The views of a scene show one set of named points, each view turned or mirrored, shifted and resized as a whole, with a little noise and some points left out.
In the rows, zero is written as 128.

Scene 1
View 1
z_897: [116 124 145 209 132 105  99 120 146 125 105 118 102 140 161 148 152 135
 174 137 127 149 130 121]
z_26: [152 132 144 176 131 109 115 133 145 106 115 119 118 148 163 151 175 117
 158 120 131 146 150 161]
z_674: [116 116 166 170 110 114 139 134 138 113 157 129  93 112 169 122 205 161
 125 121 169 107 113 109]
z_149: [140  93 158 133 115  89 157 108  71 100 125 134 156 123 144 140 180 176
 115 115 139  87  74 198]
z_793: [105  79 142 201 109 109 111 131 115  85 148 139 132 133 184 102 197 167
 167 158 164 103 131  78]
z_352: [114  71 144 190 113  95 113 110  90 105 112 153 152 140 160 121 160 180
 171 154 128  96 121 120]
z_866: [135 137 171 204 139  77 123 158 158 110 115  81  95 150 151 158 194 109
 125 108 137 135 134 172]
z_790: [122 117 151 199 121 111 112 136 153 111 133 126 102 135 171 130 186 137
 159 135 148 130 146 108]
z_193: [ 96 122 153 236 136  94  86 118 156 136  97 108  87 143 155 155 141 135
 177 141 118 154 127 107]
z_851: [148 120 152 218 133  93 106 175 171  84 126 104 111 169 173 131 212  98
 159 132 143 139 194 132]
z_540: [152 127 138 168 127 109 119 126 132  96 124 116 126 142 168 147 181 123
 155 122 138 141 131 165]
z_762: [178 147 113 119 110 165 124 111 152  99 146 158 122 124 187 141 182 120
 173 116 151 164 162 150]
z_609: [125 102 139 237 136  88  82 144 147  97 101 115 127 173 171 136 169 119
 195 155 122 146 173 113]
z_863: [ 76 104 166 220 120  94 112 120 128 122 137 107  88 116 164 127 177 169
 143 141 158 116  82  80]
z_345: [124 130 157 192 122 116 119 142 161 113 143 116  85 127 173 132 195 131
 145 122 159 133 138 112]
z_620: [168 136 151 174 128 128 118 144 187 132 109 158 102 151 156 146 167 117
 171 113 116 142 215 146]
z_276: [122  61 141 161 104 116 121  92  87 125 107 201 164 132 155 115 139 204
 185 155 114  88 140 116]
View 2
z_352: [163 183 118  88 148  68 118  73 139 127 192  86 159  94 124 174 135 116
 122 129 140 134  94  98]
z_897: [162 128 131 125 167  85 128  99 130 143 157 118 117  92 181 125 121 123
 121 103 134 120 145 132]
z_609: [196 108 133 156 176 123 136 110 141 151 199 123 118  76 182 150 125 138
 118 118 168 129 114 109]
z_851: [232 106 132 145 202 155 150 112 136 157 185 130  76  86 175 109 112 120
 129 149 127 113 102  82]
z_620: [199  85 158 122 199 114 168  90 105 144 152 135 120 108 198 128 123 158
 160 149  81 118 155  55]
z_866: [200 124 163 101 185 118 148 118 131 133 149 121  62 102 167  61  97 102
 122 141 109 117 111 143]
z_193: [152 115 130 149 158  81 138  98 125 139 160 132 115 101 195 122 131 123
 113  85 156 128 142 155]
z_793: [182 188  66 129 165 101 111  63 143 151 187 106 123  95 130 166 139  81
 118 125 139 111  95  76]
z_762: [188 140 123  80 207 105 101  97 132 174 138 102 116  76 175 144  85 139
 161 149  44  78 194  39]
z_345: [187 149  99 127 182 110 130  82 125 152 144 128  75 107 170 100 121  87
 128 126 104 102 133  97]
z_276: [146 183 116  72 146  44 125  53 124 118 186  80 201 105 120 208 152 134
 139 136 118 144 111  68]
z_674: [179 190  84  99 173  89 127  62 125 141 136 118  84 118 138 102 128  64
 130 132  85 102 120  89]
z_149: [166 215 153   4 161  53 115  92 140 111 153  57 129 106  91 111  99  99
 133 160  73 124  91 120]
z_790: [184 146 102 128 174 105 131  83 130 149 158 124  97  99 166 123 125 100
 126 123 117 108 129  95]
z_863: [151 189  76 131 148  74 119  66 129 135 150 119  95 115 146 112 140  57
 101  94 145 117 111 144]
View 3
z_276: [101 139 150 134 140 109 174  90 102 151  64 130 178 146  68 106 111 125
 107 132  65 149 150 116]
z_540: [166 147 140 162 156 162 125  97 110 133 151 106 183 176 126 133 163 138
 143 147 131 125 121 145]
z_193: [128 118 195 130 143 144 155  92 118 105 127 129 170 141 136 154 163 163
 187 142 165  92 168 112]
z_352: [111 123 164 146 163 128 147  79  98 128  82 135 170 163  98 101 132 141
 133 138  76 133 145 120]
z_762: [177 202 131 170 124 182 123 103 107 184 137  96 192 163  92 175 148 108
 123 137 153 139 121 167]
z_26: [173 149 145 159 146 162 140  98 126 130 155 115 186 168 123 143 164 142
 151 145 144 117 125 135]
z_790: [140 137 165 158 163 170 126  84 120 143 102 133 176 164 129 149 154 137
 157 119 146  91 135 136]
z_866: [180 109 139 158 178 165 132  99 140 111 167 115 187 182 163 132 185 155
 165 135 152  80 110 133]
z_345: [146 131 157 157 170 177 118  90 121 153 109 124 180 170 145 159 162 134
 160 117 159  79 126 150]
z_609: [159 152 199 174 150 168 141  69 139  98 123 173 164 153 112 133 163 164
 175 138 139 113 154 103]
z_674: [124 111 135 147 182 163 114  92 103 172  82 107 181 179 146 141 148 122
 139 109 132  81 114 159]
z_851: [190 154 167 193 169 195 119  71 160 122 134 169 178 174 130 142 174 153
 164 117 151  89 116 122]
z_863: [ 90  85 179 131 185 146 117  86  87 138  77 118 166 168 159 140 149 142
 170 121 133  79 149 141]
View 4
z_540: [135 123 150 116  92 143 125 110 150  88 138 111 128 120 150 148 102 110
  93 141 119 133 122 157]
z_609: [138 159 129 150  93 140 107 105  98 107 131 132  92 147 126 159 153  79
 123 125 133 118 136 150]
z_26: [133 122 146 122  87 140 129 110 138  84 127 105 121 112 142 148 108  97
 107 138 124 129 116 155]
z_790: [136 154 120 126  88 121  92 119 143  91 133 136 122 120 135 171 122 119
 115 143 143 124 108 161]
z_866: [131 134 138 146  92 158 147 110 163  92 138 116 114 105  96 150  66 104
 119 138 144 113 112 172]
z_149: [121 135 182  95 105 177 142 129 192 120 119 129 160 118 163 139  95 186
  44 168  87 123 103 188]
z_193: [135 160 143 122  95 137  92 125 122 102 136 117 102 118 106 148 156  87
 117 141 173  78 104 170]
z_620: [124 115 119 128  73 114 129 110 103  68  78 111 125  90 148 164 116  78
 141 138 122 141  92 146]
z_674: [132 160 116 117  90 122  86 132 184  90 137 149 148 107 144 178  94 163
  97 159 144 128  94 172]
z_762: [137  96 135  87  76  97  98 110 143  47 126  93 144 104 199 157 106 103
  99 140 112 168 111 138]
z_352: [128 173 154 116 103 150  96 127 132 130 114 152 131 144 165 158 169 155
  70 157 105 114 114 173]
z_851: [137 142 103 168  86 132 127  98 121  90 135 137 103 131 123 174  90  87
 143 123 125 148 135 145]
z_897: [137 148 147 116  93 136  99 121 130  96 130 114 113 117 125 149 142  97
 107 142 154  97 109 164]
z_793: [138 184 117 130  99 123  66 122 147 114 145 167 127 151 162 185 148 157
  92 151 124 135 124 159]
z_276: [123 167 160  92  98 140  90 133 115 127  77 150 150 131 195 158 196 165
  65 167  87 118  93 171]
z_863: [138 188 130 120 102 133  67 137 173 113 157 154 125 126 115 172 133 152
  92 160 175  90  99 184]
View 5
z_193: [107 147 150 171 180  48 100 145 111 135  67 106 130 132 136 139  71 166
 144 104 107 152 152  95]
z_276: [110 207 130  88 155 126  95  17 139 122 132  69 152 133 132 153  74 110
 164 166  96 144 129 184]
z_897: [111 146 161 145 158  57  99 150 115 126  69 109 133 119 151 151  64 135
 140 116 122 146 160 119]
z_762: [ 98 123 219  70  83  93 100 134 147  91  92 155 128  69 175 174  61  72
 148 120 128 138 162 196]
z_149: [137 207 141  70  79 102 126  96  93 185 115  79 179 131 143 198  75  48
 106 162 132  55 161 159]
z_26: [106 136 185 122 101  79 124 149 118 146  89 147 144 102 142 172  62 117
 136 100 100 122 161 131]
z_674: [131 141 180 116 102  89  85 140 112 100  82  90 116 135 157 157 121 107
 104 160 138  69 130 150]
z_620: [ 92 109 218 151  90 108 134 114 125 105 122 171 129  80 151 158  78 167
 161  98  87 148 166 135]
z_790: [114 128 177 133 127  77  89 143 131 111  78 119 114 128 139 151  96 135
 129 126 104 111 130 139]
z_851: [100  96 201 141  95  79 109 163 147 131  79 175 107 125 105 162  93 149
 129  80  50  99 118 123]
z_352: [118 193 127  97 154  96  92  66 139 145  99  81 143 151 118 159  81 106
 143 147  90 113 118 158]
z_863: [133 159 137 142 166  60  69 143 107 113  59  58 115 166 140 143 117 128
 108 158 132  88 119 121]
z_540: [111 144 181 103 102  72 118 148 122 150  84 139 146 104 140 178  63  94
 132 109 108 109 156 144]
z_866: [119 125 185 155  89  65 130 182  95 168  79 143 141 126 131 176  85 132
 106  94 101  74 157  94]
z_793: [120 152 150  97 151  86  60 106 159 101  71  90 102 157 119 144 110 107
 128 152  86  98  89 169]
z_609: [ 97 127 161 143 157  67 102 132 154 143  71 150 118 135 100 148  65 157
 153  84  51 145 119 122]
z_345: [118 115 188 138 115  73  90 163 120 102  71 119 111 126 150 150 107 131
 114 128 121  96 135 131]
View 6
z_674: [142 132 120 116 139 132 128  82 146 120 122 127 201  35  65 126 137 123
 146 136 131 153  40 141]
z_790: [140 160 123 117 103 130 137  86 131 106 127 151 168  84  59 130 160 145
 126 115 128 150  65 137]
z_897: [157 191 125 118  88 146 134 107 116 136 126 133 162 104  74 133 160 159
 105  92 119 144  88 144]
z_851: [117 144 134 104  86  92 160 118 127  46 130 181 146 123  45 145 172 144
 125 120 141 144 106 113]
z_609: [130 193 118 105  69 132 152  80 121  88 130 171 141 144  56 158 174 175
 115  90 116 134 115 124]
z_540: [164 147 145 123  81 117 135 127 138 105 116 149 177  86 107 172 137 125
 112 107 126 152  87 134]
z_276: [196 185  77 149 116 194 113   5 181 116 157 153 191  86 111 198 102 146
 105  93  65 104  50 149]
z_863: [120 180 113  90 137 160 136  60 123 168 111 105 197  51  47 124 153 162
 160 113 118 147  68 142]
z_193: [145 217 120 110  95 153 140 110 109 149 125 124 155 115  58 116 172 180
 106  83 114 139 104 145]
z_345: [138 147 133 114 110 121 135 104 121 107 122 142 172  69  56 114 163 137
 129 121 142 160  59 135]
z_793: [124 152 104  99 105 158 138   5 148 111 120 159 182  71  60 170 143 153
 158 114 112 142  51 127]
z_26: [175 153 141 135  85 116 133 134 135  92 131 154 171  95 101 160 141 125
  95 102 125 144  85 137]
z_149: [186 130 125 127 144 133 125 103 183 137 118 108 239  37 145 219  69 103
 133 118  87 127  92 147]
z_762: [200 119 157 161  46 122 107 111 134  80 129 185 164  71 122 156 145 102
  82 106 147 178  14 137]
z_620: [181 162 122 163  90 115 129 137 138  43 163 179 143 122  72 113 160 129
  66 110 125 133  66 143]
z_866: [135 153 146 106 120  90 155 175 127 103 119 123 179  92  68 135 147 134
 123 120 132 144 127 132]

Which points are out of place in each view (at most two, in the order of its rows)? Write - if all are in place.
view 1 | -
view 2 | -
view 3 | -
view 4 | -
view 5 | z_897, z_762
view 6 | z_26
